Each row is a point on a landscape with many valleys, with its height.
From any point a ball rolls to the lowest of the 2 points nearest to it. It stops when none of these is lower. Distance is the straight distance between rows; heights are no part of it.
Zuru h=643: [ 96  96 143 117  93 128  90 136 114 156 104  72 147 130 148 135 129 121
 139 100 161 110 134 108  57]
ges h=232: [116 121 125 144 136 125 140 107 123 129  97 114 146 130 125 116 129  60
 139  69 160 130 136 122 109]
bag h=327: [149 143 146 100  90 112 142 135 145  85 182 159 105 152 149 113 109 165
 108 111 101 100 150 138 138]
zas h=461: [ 56 140 157 134  98 143 108 117 119  90 149 131  99 142 130 133  86 120
 118 100 136 108 137 116 109]
robu h=190: [167 128 163 125 184 133 159 165 111 128 124 157 161 134  64 116 144 157
 141 162  83 174 149 176 206]
Lafi h=346: [100 128  77 160 171 148 154 105  93 128  74 103 149 120 110  68 142 141
 103 185 135 111  62 147 133]
zada h=383: [ 86  95 128 173  47 128 135  97 163  97 122 124  87 132  85 165 103 110
 152  90 161  78 129 137 131]
rin h=208: [130 133 139  97  66 163 105 126 139 101 132 115 164 115 195 111  99 145
 124 118 157 147 109 114 103]
Fidar h=356: [113  89 159  86 133 121 139 149 110  99 141 123 154 124 159  90  99 121
  93  94 154 125 153 138 143]
gat h=632: [ 77  84 166 171  93 101 100 131 125 147 113  97 166 147 113 173 113 105
 130  93 150 129 139  93  76]
ked h=400: [128  95 156 101 122 106 157 154 124 101 160  80 134 120 125 138 101  84
  94  65 132 105 155 140 135]
Motu h=510: [174 166 184  97 130 119  96 161 104 119 154 130 120 104 182 136 134  97
 138 118 127 139 158 100 120]
vin h=658: [ 93 118 124  96 144 117 107 156  81 150 121  78 103 105 146 148 141 102
 130 113 146 108 135 109  70]
kov h=424: [173 188 156 129 142  95 157 162 104 129 193 146  82 134 133 180 126 120
 158 136 100 132 140  53 111]
Mesor h=177: [149 133 102 115 145 118 156 115 121 118 126 181 135 144 132  96 153 177
  74 145 129 134 156 137 139]
Sor h=411: [142 139 152 125 143 113  78 136 117 184 125 112 109 133 169 107 133 133
 163 169 113 109 137 105  79]
kigat h=340: [ 95 130 138 131  54 150 126 119 175  56 135 128 156 139 130 149  93 136
  84 103 161  98 148 143 142]
retus h=351: [195  97 139 128 155 152 159 163 144 130 166 149 152 154 101 108 110 178
 160 188 168 165 104 149 144]
selan h=387: [ 89 152  92 166 101 179 121  67 167 125 101 145 116 144 135 139 127 128
 102 113 156 128 125 115 106]
Gana h=143: [118 142  98 140 113 140 130  99 139 137  87 127 120 124 137 108 132  89
 171 111 157 102 108 141  95]
til h=551: [146 172 165  72  92 115  92 175 113  88 169 124  96 118 160 162 143 143
 159  98 104 125 145 128 119]
dinin h=389: [152 153 176 125 119 113 168 157 105 107 189 161 110 156 135 123 130 167
 151 114 103 149 143 108 122]
fugo h=46: [151 150 138 111 133 129 129 128 152 126 164 202 172 131 158 110 114 190
  77 140 118 156 157 107 141]
teger h=379: [133 100 107 129 149 151 146 129  84 140  66  76 185 137 131  71 149 145
 101 161 135 118 102 167 125]
vub h=317: [101 159 204 111 136 110 116 156 108 113 196 128 114  99 169 152 105 137
  87 111  71 141 171  79 125]
lamef h=69: [ 95 133 158 143  91 144 137 129 123 106 169  71 136 137 151 191 111  92
  96  42 109 152 131  77 106]
gage h=443: [ 91 143 140 129 108  94 111 140 116  93 157 113  70  81 133 226 136  72
 122  65 126  80 140  99 126]
nobob h=676: [114 144 143  94 162  97 110 165  88 128 150  93  87  87 152 172 128 106
  97  91 124 101 166  91 107]
Sira h=128: [155 143  64 145 186  98 153 116 131 160 114 136 164 129 134  75 143 181
 139 210 113 117  65 129 134]
Fubun h=297: [122 149 111 125 156 114  76 104 146 164 123 193 138 124 143 124 144 161
 141 134 100 141 126 106 134]
pevo h=39: [146 128 141  81  83 170 108 142 145 131 140  87 130 107 178  94  83 111
 158 153 167 135 133 127  90]
ziti h=239: [117 123  87 155 149 111 136  93 124 141  88 155  92 121 131  84 151 115
 154 135 117 104  95 134 128]
nev h=313: [149  88 115 153 109 114 123 114 177 142 101 132 206 134 112 151 115 101
  96  83 169 146 151 132 138]
bul h=312: [154 104  56 161 135 151 176  70 161 137  95 104 131 129  94 126 150  80
  70 123 149 125 103 159 156]
sibi h=228: [145 132  65 152  94 146 144  66 187 136  76 138 112 109 120 128 133  89
 159 140 172  93  96 149 125]
Bulil h=487: [ 60  97 118 136 112 133 113 112 137 102 131 159 104 136 104 125 109 150
  85 104 145  89 151 132 129]
relon h=305: [129 130 147 141 176 106 141 152 126 142 178 191  91 143  93 177 148 138
 184  89  94 159 137  96 152]
nus h=580: [123 150 149  86  70 120 105 142 139  85 153  95  99 123 159 161 106 111
 138  88 107  91 129 113 107]
Med h=307: [148 125  82 136 175 105 160 112 119 140 133 177  95 128  84 119 157 152
 145 155  92 157  92 137 194]
tik h=724: [165 137 106 112 195 117 118 137 114 158 105 133 162 111 123 103 161 147
 168 155  81 167  92 149 170]
sitim h=266: [148 146 128 126 105 132 160 125 145 121 150 157  85 170 119  95 113 186
 128 158 111 117 133 136 113]
livu h=450: [158 164 168 133 119 117 101 141 137 147 173 134  70 157 147 142 120 130
 164 150  76 142 126  76 105]
Sem h=347: [105 140 104 100 134 118 118 148 115 118 115 190 124 144 109 106 142 192
 164 154 164 131 121 155 130]
buka h=288: [156 112 182  83 136 109 148 152  91 109 173 152 164 114 182  67 106 142
 115 114 127 145 152 121 122]
Bel h=300: [ 82  89  74 163 144 128 139  94 104 150  62  90 113 121 123  91 142  98
 143 150 126  91  74 139 124]
Mez h=408: [101 107 153 163  62  90 135 124 145  95 151 107  92 117 106 206 109  75
 151  56 127  78 119 108 128]
gad h=290: [ 99 144 135 143 161 149 130 118 113 119 132 160  79 154 107  98 124 136
 112 122 129 147 150 147 128]
zuso h=283: [144  90 105 141 128 108 156 119 143 139  78  95 187 133 104 127 132  71
 141  83 162 150 112 158 141]
Rer h=302: [169 128  95 120 120 129 159 128 139 148 116 137 115 154 123  78 111 165
 118 219 133 104 119 141 123]
mufef h=170: [ 86 117 132 166  62 148 124 119 156 112 142  94 161 143 121 190 105 119
 119  48 127 189 113 110 113]
mes h=708: [109  82 111 120 155 102 126 118 103 139  60 107 158 101 106 116 145  84
 122 108 106 108 119 141 170]
vik h=622: [111 107 157 152 116  82 108 135 120 155 112  83 148 112 136 191 123  58
 146  91 155 110 136  70  79]
dobav h=600: [141 112 126  97  50 140 122 115 170 131 131  69 119 132 124 167  94 110
 146  90 134 107 121 115  92]
giz h=292: [170 150 128 132 151 138 116 132 124 152 124 131  62 152 101 118 142 147
 180 165 106 132 117 156 132]
finu h=214: [107 131 133 139 197 144 123 142  83 150 128 126  92 131 106  77 140 129
 124 142 109 174 133 161 156]
Kunu h=229: [160 167  76 158 143 143 165 109 135 156 111  98 145 130 121  67 129 162
 134 252 109 102  78 154 130]
seda h=364: [ 97 107 133 175  43 144 120 108 177 102 118 122 159 145  85 190 103 128
 111 108 168 109 148 141 124]
Bibus h=690: [ 96 117 142 134 185  92 130 128  99 142 132 101  99  79 120 173 130  52
  89  82 123 105 173  88 126]
kole h=355: [ 99 137 161 126 160 111 107 131  97 128 124 143  84 131 132 113 130 103
 131 114 103 115 163 118 121]
netu h=295: [ 92 147 172 118  68 157  98 144 126  57 159 140 155 122 166 135  99 170
 102 110 150 122 156 155 137]
Fekud h=213: [121  97 114  84 117 132 112 151 132 125 112  95 138 116 145  86  95 129
 128 159 180 109 111 155 112]
faz h=201: [140 177 149 117 105 171  95 125 134 132 126 129  67 144 124 138 150 157
 171 131 119 142 148 140 105]
pinit h=394: [128 164 172 129 113 127  89 138 127 108 175 154 111 149 170 155 116 154
 121 126  63 161 139  75 130]
rozok h=715: [136 110 105  99 180 110 117 119 105 147  95 121 153 106 119  81 137 121
 104 155  84 138 121 155 182]
tamis h=255: [151 141  58 124 158 144 157  82 142 153 108 146 151 129 138 105 163 141
  49 155 137 117 128 139 127]
velep h=361: [160 143 187 144 151 109 161 176 119 117 199 172 104 159 101 168 124 137
 187 119 104 134 140  77 121]
dos h=393: [106 161 123 104 141 120 104 152 101 118 121 171  99 134 118 116 156 149
 188 101 140 152 121 141 123]
nani h=401: [131  91  85 152 137 133 128 109 119 151  51  91 163 132  98 120 161 136
  82 162 141  98 116 171 149]
sume h=100: [143 129 159 148 209 126 138 146  97 168 140 133 119 133  73 122 150 129
 151 164  70 183 131 151 176]
Zube h=700: [101 104 132 141 184  91 124 119  98 142  88 125 113  92 120 134 140  27
 139  97 117 105 152 119 161]
les h=291: [113 130  78  91 130 133 119 135 128 121  87 141 132 119 124  88 126 162
 149 186 181 106 100 173 108]
tal h=388: [175 132 123 150 166 153 168 160 105 144 133 136 165 142  81 119 148 205
 134 222 137 164  91 160 156]
Vomob h=416: [180 151  85 129 144 157 154 141 128 167 121 134 151 135 107 129 171 215
 119 237 149 137 100 172 115]
Bipa h=610: [150  82 127 133  83 101 127 134 156 153 121  77 142 132 111 171 116  74
 153  80 146 114 128 122 106]
zab h=425: [ 77 154 141 162  93 171 110 105 137 127 110 110 110 149 148 134 111 102
 132  96 140 139 129  96  86]
Zapup h=304: [158 115  77 134 118 154 159  91 174 134 117 122 145 137 115 148 144 107
  38 130 158 126 141 135 111]
Fod h=209: [119 177 183 119  61 191 113 152 136  67 165 136 126 123 161 117  95 178
 155 162 138 158 145 153 119]
nad h=442: [125 149  87 142 186 134 133  97 126 126  73 130 206  74 114 111 180 120
  54 205 113 113 101 148 171]
zudav h=73: [126 169 147 123  67 195 101 121 145 115 118 118 101 140 154 118 113 164
 141 166 126 132 157 141  98]
fugal h=233: [134 119 110 111 199  99 152 143 106 162 158 169  87 124  98 130 139 114
 161 107  85 177 114 107 172]
Pov h=733: [179 127  98 128 183 130 107 158 159 167 140 138 148 144 105 130 159 154
 196 173 129 162  80 164 166]
pom h=341: [151 105 128 141  79 156 143 101 166 137 121  98 177 153 153 137 115 115
  96  69 146 150 136 115 108]
Lukul h=465: [164 140 185 121 149 113  97 159 102 164 137 145 154 119 179 112 145 129
 165 152 115 147 142 109 106]
Nimu h=207: [ 82 152 186 132 110 142 125 146  93  80 166 101 140 118 175 165 118 117
  81  77 109 130 161  98 105]
monug h=182: [159 114 175  93 153 116 146 131 116 145 163 191 175 109 161 106 120 184
 118 124 102 188 168 122 139]
tiga h=433: [104  69 115  86 123  88 144 147 110 102 134  81 103 117 100 120 125  83
 126  79 130  93 113 141 150]
dud h=418: [133 109  61 180 155 131 143  73 136 141  59  84 194 100 100 128 180 111
  64 168 125 102  82 145 152]
fosut h=348: [109 143  96 150 124 133  94  78 160 133 119 189 107 123 136 124 129 146
  99 152 131 127 138 118 128]
Zatep h=278: [145  87  78 155  98 150 156  93 160 135  91 106  93 132  86 136 124  77
 134 102 150 111 111 161 153]
zaf h=350: [148 140 108 118 127 140  87 126 137 163  93  98  92 144 138  94 135 137
 166 170 122 108 124 153 110]
sizul h=225: [147 125  70 127 180  79 111 108 151 174 111 171 154 124 144  95 153 164
 125 170  93 119 106 120 138]
Pav h=238: [ 88 131 119 116  55 158 126 121 156  88 140  95 168 139 162 163  92 111
 125  87 141 145  97  86 115]
zib h=251: [151 135 152 122 176 137 127 140 131 124 136 179 140 115 101 111 122 135
 133 160 128 173 162 156 187]
zefoz h=310: [174 106 184 123 140 140 143 164 142 123 175 183 166 148 113 138 107 166
 161 160 152 168 149 140 167]
kap h=470: [ 82 111 129 108 142  88 140 149  93  90 160 114  57  95 118 157 143  81
 131  63 128  77 125 116 142]

Where does a ball stop that starts at each point below?
kap -> fugo
zas -> Sira
Zube -> zudav
dobav -> zudav
dud -> Gana
gage -> zudav

Call two points neighbours if one is among the 2 nearest of the other. Go from one point of each pair to the other, from neighbour to neighbour, staying as low as possible. Name the highest point that can't be avoided.
pevo, lamef -> Pav
sitim, Sira -> Rer
fugo, Gana -> bul
fugal, sitim -> dinin
